The views of a scene show one set of named points, each view turned or mirrored, shifted and resized as a whole, with a little noise and some points left out.
In the rows, zero is written as 100.

Scene 1
View 1
<47>: [ 99 104 107 101 108 101  99 101  92 107  89 107  98  86  99 102 112  94
 100 102 111 104  99 103  95  96 103  96  97  89  95 101 105 105  98 108
 106 102 105 100  93  99 110  96  89  99  92 107  95  94 106 111  99  98
 104 107 108 109 113  99  97  94 104]
<146>: [ 96 110 102 112  98 100 106  97  87 113  87 111  98  83 100 111 114  93
 107 104 109 112 100 103  84  96 106  95 110  91  99 102 102 109  99 102
  99 105  96  93  95  99 110  89  90  99  82 112 101  89 109 124 101  92
 105 115 101 115 121 104  96 101 101]
<100>: [ 86 101 110  88 120 113  97  96  99  97 116  96 106  93  97  88 104  94
  94  89 101  83  86  97 104  85  91 106 105  93  98 109  94  99 110 101
 117 105 114 107  89  99 110 103  91 113 113  95  95 107 107  96  98 103
 102  91 122 105 100 100 111  96 112]
<32>: [ 96 111 100 112  96  98 108  96  86 112  87 111  98  84 101 112 114  92
 108 105 107 113 100 104  84  96 108  97 113  92  99 103 101 110  99 102
  99 104  96  92  96  99 111  89  90  99  81 112 101  88 109 126 103  93
 104 116 101 116 122 105  96 100 100]
<136>: [ 87  98 108  95 118 106  99 100 102  99 101  96 103  90  97  95 105  95
  94  94 104  96  93  96 105  89 100  96  99  97 103 105  97 102 107 104
 107  97 111 105  86  98 105 105  91 107 106 103  96 101 107 107 101 102
  98 100 114 105 101  94 107  98 106]
<23>: [103 113 103 106  94 102 104  97  81 113  91 117  99  87 101 108 114  91
 106 105 111 106 100 109  81 100 102 104 109  83  90 103 103 106  96 103
 106 112  95  93 100 101 117  85  91  96  80 105  98  91 105 116  97  93
 109 109 105 115 124 108  93  96 104]
<8>: [101 117 101 107  89 106 105  93  77 114  98 120 100  89 101 109 114  90
 108 104 110 103  95 108  76  99  97 109 118  81  87 105 101 106  97 100
 110 118  93  91 104 100 120  80  93 101  80 102  98  90 106 116  95  92
 112 107 108 119 130 114  94  98 105]
<170>: [ 87 107 100 107 103 103 107  94  92 108 100 104 101  87 101 105 110  93
 107  98 101 104  93 101  89  89 103  97 116  95 104 106  96 108 105  97
 103 104 100  96  92  98 109  94  92 106  92 108 101  93 111 119 101  95
 103 109 108 114 114 103 102 103 102]
<103>: [104 117 105 101  91 107 103  94  76 113  99 120 100  87 100 107 114  89
 106 104 110 100  96 110  77 100  96 109 114  79  87 104 101 104  97 102
 111 119  95  92 105 100 122  80  92 100  83 101  98  91 105 111  94  93
 112 103 108 117 127 114  93  96 107]
<19>: [ 92 108 102 107 101 102 104  96  88 110  94 108 101  87 100 106 111  92
 105 101 106 107  97 103  86  94 104  99 110  91 100 104  99 107 103 101
 104 104  99  96  96  99 111  91  90 103  87 110 100  92 109 120 101  95
 104 110 106 113 118 104 100 100 103]
<211>: [ 83  99 108  93 121 109  99  98 103  99 109  93 105  92  97  92 103  95
  95  92 101  88  89  95 106  85  96 100 103  98 103 107  94 100 110 102
 110  99 113 107  86  98 106 107  91 112 111 101  97 105 107 103 101 102
  99  96 119 106  98  94 110  98 109]
<133>: [ 84 106 103 101 107 110 105  93  93 104 111 102 105  89  98 100 107  92
 103  92  99  96  89 100  90  87  95 104 117  93 102 108  92 104 109  95
 109 108 103  98  94  97 110  95  93 112  98 101 101  98 111 112 100  95
 103 100 115 112 112 105 107 101 108]
<35>: [ 91 109 100 107  99 105 107  94  87 109 102 109 102  87 100 107 112  92
 106 100 105 104  93 103  85  92 100 102 116  91  99 105  97 107 103  98
 106 107  98  95  97  98 113  90  93 105  88 107 101  93 109 119 100  93
 106 107 108 114 118 107 101 101 105]
<80>: [109 118 102 112  84 100 106  97  74 120  82 126  97  83 101 116 118  90
 111 111 116 115 104 111  72 105 106 103 113  78  87 101 107 109  89 104
 103 115  88  88 105 101 120  76  90  91  70 110  98  83 106 124  96  89
 111 117  98 121 136 113  87  97 101]
View 2
<80>: [ 93  97  99 112  90  96  89  88 104  95 108  89 113 109 101 112  89 113
 116  91  95 109 110  95  95 107  93  90 108  98  99 101  91  99  90 111
  84  89  91 112  99 125  95 120  73  94  97  99 120 100  89  92 101  99
 123  89 111 100 108  97  90  98  93]
<8>: [ 96  98  99 104  94  97  90  91 103  97  98  98 109 109 101 109  94 111
 114  91  99 105 103  87  98 110  93  91 108  95  95 102  96  94  99 108
  87  92  90 109  96 119 104 112  90  92  92  99 112  98  95 101  95  97
 119  94 106  99 100  95  93 100  91]
<211>: [100 105 106 100 105  89  97  98 101 100  84 109  99 106  93  95  99 105
  88  93 103 104  93  95  99 107  96 106 103  94 100  99 100  98 107  98
 106 109  95  93  96 101 107  89 108 100  93 108  92  95 102 110  91  96
  99 103  86 102 102 100  96 106  93]
<103>: [ 96 101  98 102  95  98  90  92 103  98  95 101 108 109 101 108  96 112
 114  92 100 104 101  86  98 110  94  91 109  92  94 103  95  94 102 108
  89  91  89 109  94 117 107 108  93  92  91 100 110  97  97 104  94  98
 117  95 105  99  99  94  96 102  92]
<100>: [100 106 101  97 105  92  97  99 100 101  81 113  98 106  94  96 101 106
  92  94 103 101  93  91  99 110  98 104 104  91  97 102 101  97 110 100
 105 105  92  96  94 102 110  89 112  98  90 108  93  93 104 113  88  98
 101 103  88 101  99  96  98 107  93]
<35>: [ 98  98 105 104  98  95  91  92 102  97  97  96 108 109  99 104  94 107
 104  92 101 107  99  92 100 107  92  97 106  99  99  99  97  95 102 103
  92  99  96 101  96 114 102 104  94  95  94 101 105  99  97 101  94  95
 111  97  99 100 102 100  95 100  91]
<23>: [ 96 100 101 106  95  95  92  91 103  96  99  98 108 108  99 106  94 111
 108  92  97 106 105  94  96 108  94  94 107  95  98 102  94  97  97 108
  91  94  90 107  97 116 101 111  85  94  93 102 111  98  95 101  97  98
 116  94 103 100 103  96  93 101  92]
<170>: [ 98  98 108 104  99  93  91  93 102  99  96  96 107 108  99 102  95 105
  99  92 100 109  97  95 100 106  91 100 104 101  99  97  99  96 102 102
  93 103  99  98  97 112 102 101  95  97  95 101 102 101  98 100  95  93
 108  98  97 101 103 102  94 100  90]
<47>: [ 97 104 102 105  98  90  97  94 103  97  93 102 104 106  93 101  95 108
  97  93  97 106 102 100  95 108  96 101 104  95 101 101  95 100  96 104
 101 101  92 102  99 109  99 103  88  99  96 108 105  95  96 102  97 100
 108  97  95 102 107  98  93 103  94]
<32>: [ 97  97 107 109  97  93  91  89 103  96 101  91 109 109  98 105  91 106
 103  92  98 111 102  98  98 105  91  98 105 102 100  97  95  98  95 105
  90 100  97 102  99 116  97 109  83  97  97 100 109 101  94  96  99  96
 112  95 101 101 107 101  92  98  92]
<136>: [ 99 105 105 101 104  89  97  97 102 100  86 106 101 105  92  95  97 104
  88  93 101 105  96  98  98 107  96 106 102  94 102 100  98  99 103 100
 106 108  95  94  98 102 103  92 102 100  94 108  96  95 100 107  93  98
 100 101  88 103 105 100  95 105  93]
<19>: [ 97  99 105 106  98  92  92  92 102  98  97  96 107 108  98 103  93 106
 101  92  99 108 100  96  98 106  93 100 105 100 100  99  97  97  99 104
  94 101  96 101  98 113  99 104  91  97  96 101 105  99  96 101  96  95
 109  96  98 101 104 100  93 100  91]
<133>: [100 100 106 101 102  94  92  94 101  99  91 103 103 109  99 101  97 106
 100  93 103 106  94  89 101 107  94  99 105  98  97 100 101  94 107 101
  95 104  96  97  94 109 107  96 104  95  92 101  98  98 101 106  91  93
 107  99  95  99  99 100  96 102  91]
<146>: [ 96  99 105 108  96  93  92  91 102  96 100  93 108 109  98 105  92 107
 103  92  98 109 103  98  98 106  92  99 105 100 101  98  95  98  96 104
  91  99  96 102  99 115  97 108  83  97  97 101 108 101  95  95  98  95
 112  95 101 102 106 100  91  99  91]
View 3
<136>: [ 97 111 119 103  93  94  99  94 102 111 104 106 105 105  98  83 101 100
 110 117 110 114 102 108  89  99  86 106 115  99  96 100  94  99 108 111
 111 106 110  90 105  95  87 104 115  84 115 100  96  97  99 105 118 102
  95  82  99 113 120 103  92  96  82]
<100>: [ 95 109 120 107  97 100 112  95 106 112 104 112 103 101  99  82 107  88
 110 114 119 121 112 107 100 106  91 101 126 101  95  89  93  90 128 120
 111 109 111  97 105  93  95 109 114  81 126 102 103  92 105 105 122 105
  94  86  93 118 115  97  90  92  77]
<170>: [ 99 104 121  86 101  98  98  98 101 103  90 111 108  94 102  96  91 105
 107 121  99 106  91 113  97 117  96 111  96  81 110  99 102  98  87 107
  94 112 111 100 102 102  79 105  98 103  94  97 106 108  98 100 113 105
 104 102 102  87 115  94 106 102  87]
<146>: [ 99 107 118  84 104  93  91  95  97  99  97 105 106  96 102 104  92 113
 103 118  91 100  88 114  93 117  97 114  84  80 110 105 107  94  80 104
  98 107 108  95  96 110  77 105  98 107  87  99 106 110 104 102 104 102
 104 101 102  83 116  97 108 107  93]
<32>: [100 106 117  82 105  94  90  94  99 101  94 107 107  95 100 104  89 113
 103 119  92 101  86 113  92 117  97 115  83  77 111 107 107  96  77 104
  96 108 110  95  96 109  78 104  97 107  86  98 106 109 102 101 104 102
 106 101 104  82 115  96 108 108  93]
<211>: [ 97 111 121 106  92  98 103  96 104 113 101 109 105 104 100  78 101  92
 112 117 116 119 107 108  94  98  86 103 124 101  96  94  93  96 115 114
 109 106 111  92 107  91  89 104 116  82 121  98  97  96  98 104 122 105
  95  84  97 117 119 101  91  93  78]
<47>: [ 97 109 113  92 102  90  95  93 100 103 109 102 104 103  97 101 101 110
 100 114  96 105  97 111  90 106  95 110  91  90 102 106 104  93  96 107
 113 101 109  90  97 109  84 106 107  94 102 102 103 101 108 106 104  98
  98  89 101 100 119 104  98 102  92]
<133>: [ 99 106 122  95 101 102 108  99 104 106  91 116 104  92 102  89  98  93
 111 118 109 113 101 110 104 116  94 107 112  88 106  90  98  93 106 115
  98 113 110 104 102  96  87 108 104  95 108  99 108 100 100 100 117 108
 101  98  95  97 111  91 101  99  79]
<35>: [ 98 105 119  88 106  98 101  98 102 103  93 113 104  92 101  99  95 103
 105 118  99 109  94 112  99 118  96 110  94  82 110  97 105  92  94 111
  97 109 110 101  99 105  82 107  98 103  97 100 108 105 104 100 110 104
 103 104  98  87 113  91 106 105  87]
<8>: [ 97 104 114  82 118  98 109  98 102  95  97 113 100  86 101 113 100 109
  97 112  94 105  96 115 106 131 108 111  76  74 113  94 112  81  98 111
 100 109 110 106  91 115  84 115  92 108  92 103 117 101 118 102 100 103
 104 110  96  76 108  84 110 109  94]
<19>: [ 98 107 118  87 103  95  97  96 100 103  96 107 105  95 101 100  93 107
 103 117  97 105  91 113  94 115  95 112  93  84 108 102 105  95  89 106
 100 107 111  98 100 105  80 105 100 102  95  99 104 104 102 100 107 102
 101 100 101  89 115  96 104 104  90]
<23>: [ 96 107 113  83 113  94 101  95  99  96 101 108 102  93  98 112  99 113
  95 112  91 102  94 114  98 122 103 112  76  79 109 103 110  86  92 108
 104 104 109  99  93 116  84 111  96 106  92 103 112 103 114 104  99 101
 102 104  99  82 112  91 108 107  96]
<103>: [ 95 104 114  85 116  99 112  98 104  96  98 112 100  86 100 111 102 106
  96 113  98 109 100 115 108 129 107 108  82  78 111  92 111  79 106 114
 104 108 110 107  93 114  87 116  96 104  99 104 117  99 120 104 101 103
 101 108  94  82 108  83 106 105  92]
View 4
<80>: [ 96  91 100  92  97  95 109 105 102  92  97 102 107 104  93  99  97  84
 107 112 103 111 107 117 109 116 117  93 104  93 109 124 101 119  92  86
  94 103  96 106 106  82  80 103  99 109  73  99  95  90  85  96 106  90
 102 102 105 101  92  91 105  96 104]
<170>: [ 95 102 101  90  96 101 106 101  99  94 103 100  94  98 103  98 108  99
  96 106 101 102 106 101 106 110 102  98 102 103 108 117 115 106 104  99
  99 100 103 103 103  94  94 105 101 105  95  99 102 102  99 104 107  93
  98 104 100  95  93 102  96 105  96]
<211>: [ 96 110 105  94 102 104 108  95 105  92 102  94  85  99 106  97 106 110
  89  98 102  95 111  89 103 105  90 100 104 104 105 108 121  98 116 105
 106 105 112  97 102 100 104  99  95 108 111 101 104 104 113 112 101  96
  98  99  98  89 102 107  90 111 102]
<136>: [100 107 104  92 102 103 107  95 106  93 100  94  88 100 104  97 104 107
  90  96 102  97 109  92 105 107  92  97 102 103 105 110 118 100 114 104
 102 106 109  98 104  98 103  98  93 107 108 102 105 103 111 110 105  96
 100  98  99  90 101 104  89 109 101]
<35>: [ 93 101 102  91  97  99 107 102 100  91 102 100  96  98 101  98 107  96
  99 109 101 103 109 103 105 111 106  99 103 100 108 118 113 109 103  97
 100 101 104 102 105  92  90 105 102 106  92  99 100 100  98 103 104  91
  98 104 100  95  93 100  99 104  97]
<133>: [ 90 106 103  94  98 100 107 100 101  90 103 100  90  97 104  97 109 102
  95 109 101 100 112  98 104 110  99 102 104 102 108 114 120 103 109 100
 104 102 111  99 101  96  94 105 103 106 101  99 100 103 104 108  98  92
  96 105  98  93  95 105  98 108  98]
<100>: [ 95 112 106  98 103 103 108  93 108  90 101  95  83 100 105  97 104 112
  88  99 103  95 114  88 101 105  88 102 105 101 106 106 123  98 119 106
 108 107 118  94 100 101 104  99  95 109 113 102 102 104 117 114  92  96
  97  99  96  87 103 107  92 113 103]
<47>: [102  99 102  92 101 102 108  98 107  93  97  96  96 103  98  97  99  99
  95  99 104 101 107 101 107 109 100  93 102  98 107 114 110 107 105  96
  97 105 103 102 106  92  96  99  91 109  94 101 102  96 102 104 106  95
 103  97 102  94  99  97  92 103 105]
<8>: [ 90  97 102  97  99  95 109 104 104  89  98 103 100 101  97  98 101  90
 104 115 102 107 112 110 107 115 112  99 104  92 109 118 109 115  98  91
 101 104 106 101 104  86  84 104 102 109  83 100  94  92  94 101  96  90
  99 105 102  97  94  97 106 102 102]
<23>: [ 95  96 101  95  99  96 109 102 105  91  98 100 100 103  96  98  98  92
 101 109 102 106 109 108 107 113 109  95 104  95 109 118 107 114  99  91
  98 104 102 103 106  88  86 103  98 109  84 100  97  94  94 101 102  91
 101 101 102  97  94  95 101 100 104]
<32>: [ 97  97 100  87  96 100 106 102  98  95 101 100 101  99  99  98 105  93
  99 105 101 105 103 107 109 112 108  94 102 101 108 121 108 110  99  94
  95 100  97 105 106  89  90 105  99 106  86  98 103  97  92 100 112  90
 101 102 103  98  92  97  96 101  98]
<103>: [ 89  98 103 100 100  95 110 103 106  88  97 103  98 102  97  98  99  92
 103 116 103 107 114 109 105 114 109 100 105  91 108 116 111 114 101  92
 103 106 110 100 103  87  84 103 101 110  86 100  92  93  96 103  91  90
  98 104 101  97  96  97 106 103 103]
<19>: [ 97 100 101  90  99 100 106 100 101  94 101  99  97 100 100  97 105  97
  98 104 102 102 106 103 106 110 105  96 102 101 108 118 112 108 103  98
  98 101 102 102 105  92  92 104  99 105  92  99 102  98  98 103 107  91
 100 102 100  96  94  99  97 103 100]
View 5
<35>: [101  79  91 102  85 109 108  95 113  96  95 100  92  94  95 100  94  89
  97 106 103 106  99 110 101 105 109  99  93  87 106 101 109 100  92 102
  91  87  98  94 101  93 107 100 105 103  93 101  97 105  98 103 100  96
 101 102  88 119 104 107  97 106  91]
<32>: [ 99  79  87 105  85 108 110 100 114  94  94 105  95  96  95  95  94  93
 100 110  97  97 102 110 108 108 110  97  97  82 110  95 110  98  90 104
  82  84 102  92 104  97 104 102 108 107  82  99  98 107 103 100  96 103
  95  96  95 119 101 105 101 114  90]
<19>: [100  82  90 101  86 108 105  98 112  94  92 101  92  98  97 101  94  92
 100 107 102 102 100 110 103 105 110 100  96  87 105  96 107 101  90 101
  89  86 100  94 100  96 104 102 104 104  90 101 100 105  97 102  97 100
 101 100  92 117 105 106 100 109  92]
<80>: [ 90  78  86 116  87 114 120  96 116  98  94 116  93  90  95  90  91  80
  83 119  95  88 108 114 110 116 104  94 104  80 126 100 121  92  85 105
  79  81 107  95 110 102 110  92 107 101  76  89  90  99 103 102  88 105
  82  86  97 119  93 102  95 110  90]
<100>: [101  89 106  84  91 108  88  98 107  95  86  85  84 100  97 121  92  95
 105  93 117 124  92 107  85 101 110 104  90 103  92 102  94 115  94  94
 111  93 100 100  86  89 106 103  97  98 117 103 104  99  85 106  98  92
 122 117  85 114 116 111  95  96 100]
<211>: [104  88 102  84  91 104  89 101 107  94  87  85  87 104  98 119  93 102
 111  94 113 122  93 106  91  99 113 104  91  99  87  97  92 114  95  95
 104  93  99  97  87  90 103 107 100 103 111 107 107 104  89 104  99  97
 121 116  89 113 116 111  98 103  98]
<170>: [103  80  90  99  84 108 104  97 113  93  96  97  92  97  97 103  96  95
 103 104 103 108  98 107 102 101 111 100  91  88 101  98 104 102  92 102
  90  87  96  93  99  93 105 103 104 105  92 106 100 108  98 103 102  96
 103 104  87 120 108 107 100 107  91]
<146>: [ 98  81  88 104  86 108 108  99 113  95  93 105  94  98  96  98  95  93
 100 111  98  97 101 110 107 107 110  98  97  84 109  95 110  99  89 101
  82  84 101  91 104  98 106 102 106 105  84  99  98 106 101 102  95 103
  96  96  94 118 100 107 100 114  90]
<47>: [ 95  90  99  95  91 107  98 106 108  96  80 101  87 103  99 110  93  96
 104 106 103 101 101 111 101 111 108  96 102  90 106  91 102 107  87  97
  90  88 108  96  94 100 103 102 101 102  94  94 103 100  96 103  84 110
 105 100 101 110 105 108  99 109  94]
<23>: [ 94  81  92 106  89 112 111  96 113  96  92 107  90  93  96 100  92  85
  89 111 101  98 102 113 103 113 105  96  99  86 116  99 112  98  87 101
  88  84 105  96 103  99 109  95 103 100  88  94  94 100  97 103  90 101
  94  96  95 116  99 105  96 106  93]
<133>: [102  81  94  94  86 109 101  93 112  95  96  91  90  96  96 108  94  93
  99 100 110 117  95 108  95 101 110 102  88  94  99 104 103 103  95 100
 100  89  95  96  95  88 106 102 103 102 102 106 100 105  94 106 105  89
 109 111  83 118 109 106  96 102  95]
<8>: [ 93  78  90 108  87 115 114  92 113  98  96 107  90  88  95  98  90  79
  82 112 102 100 101 113 101 111 103  96  96  89 119 105 116  97  88 103
  92  84 103  98 104  97 112  91 103  97  90  92  90  98  96 104  95  95
  91  96  89 120  98 102  94 101  93]
View 6
<32>: [101 131 101 111 107 106  89  90  90 113 116 105  86  99 107  90  90  95
  79  94  99 112 113  92  98  95 110  98  93  93 110  96 106  91  76 116
 117 103 104 113 101 100  94  84  82 113  84  81  92 103 112  81 107 100
 103 100  90 106  85  89 105 107  99]
<136>: [110 106  99 111 104 118  78 113 114  98 101 105 108  93 129  96  97 111
  95  83  96 106 106  99 107 100  94 101  99  87  80  99  97 104 106 111
  96 115 114 105 122  90 104 110  97 101  97 116  98 104  98  98  95 111
 104 100  86  88 103  88 114  96 110]
<211>: [112  99  95 106 102 120  77 114 117  99  95 109 113  93 135  99 101 112
 101  83  94 102 106  98 110  99  94 103  97  92  75  99  92  98 111 108
  92 117 119  99 123  88 106 118  97  99  96 123  98 104  90 100  92 112
 102 104  87  81 106  81 119  91 111]
<35>: [102 117  95 105 104 110  86  95  97 110 106 106  93 103 114  90  99  96
  82  95 101 110 115  86 102  95 108  96  96 100 103  98 102  82  80 112
 111 106 109 106 104  96  96  91  88 110  79  90  91 106 101  82 103 100
 104 105  91  95  87  83 115  97 103]
<146>: [100 129 102 110 107 106  87  91  92 110 117 104  87  99 106  90  91  95
  78  91 102 113 113  93  98  95 109  97  94  93 106  96 106  93  78 116
 115 102 102 114 103 101  95  84  85 112  85  81  90 104 110  82 104 100
 104  98  87 105  86  90 108 107 101]
<103>: [ 95 105  95 101 101 111  91  91 101 110 103 102  89 112  99  91 114  91
  73  96 115 118 120  75 101  97 112  86 104 109  98 106 107  74  71 103
 111  98 103 102 103  98  97  81  95 109  69  82  80 106  97  71 101  99
 109 101  92  94  83  89 129  94 109]
<80>: [ 87 130 105 108 105 102  96  80  89 114 120  99  72 109  85  86 101  82
  63  97 112 124 119  79  93  94 116  87 102 100 115 103 117  84  58 109
 123  92  89 114  95 107  94  64  88 116  70  61  77 103 114  66 107  93
 108  90  93 113  74  97 114 109 100]
<170>: [105 121  95 106 105 112  83  99  97 109 106 107  96  99 119  91  95 102
  85  93  99 107 112  93 103  95 105 100  90  95 103  96 100  86  85 116
 111 110 114 107 108  96  98  97  87 108  85  97  97 107 102  88 103 103
 102 108  89  95  90  81 112  99 102]
<100>: [107  88  93 103 100 123  77 116 120  96  89 108 115  99 130  98 111 113
  97  84 103 106 109  89 111  98  95  98 101  99  69 102  92  91 109 103
  91 115 117  94 123  87 106 116 103  98  89 123  92 106  84  96  91 114
 104 105  88  76 104  83 127  85 115]
<133>: [108 101  90  99 102 117  81 104 107 106  93 109 106 101 126  93 106 104
  93  92 103 108 112  85 108  98 102  99  94 102  90  99  94  81  94 109
 102 113 117 100 112  90 101 107  94 105  82 110  95 108  90  88  99 107
 103 113  91  82  96  79 123  88 109]
<47>: [101 117 107 113 104 112  86 102 107 102 114 101  96  97 108  94  99 102
  83  87 100 114 108  93 102  98 100  95 105  90  88 100 103 103  89 108
 104 105 100 110 114  98 101  91  96 105  91  94  87 100 107  89  96 105
 108  89  86 100  96  96 114 102 106]
<8>: [ 94 112  96 102 103 109  92  88  97 112 107 101  85 111  96  90 109  87
  71  97 113 118 121  76 100  95 113  88 103 108 104 104 108  75  67 105
 115  96  99 107  99 100  96  77  91 111  68  78  78 104 101  70 103  98
 108 101  92  99  81  89 124  95 104]
<23>: [ 94 118 102 109 105 108  89  90  98 109 114 102  83 106  98  90 103  92
  74  93 109 118 115  83  98  96 109  90 103 100 102 102 109  88  74 108
 113  97  97 108 104 100  98  79  92 109  77  77  81 103 107  75 101 100
 109  93  93 102  84  94 117 102 104]

In a view up to two points have been moved. Name them for each view, in the order of its rows, or write none.
view 1: <103>
view 2: <80>
view 3: <170>
view 4: <100>
view 5: <47>
view 6: <133>
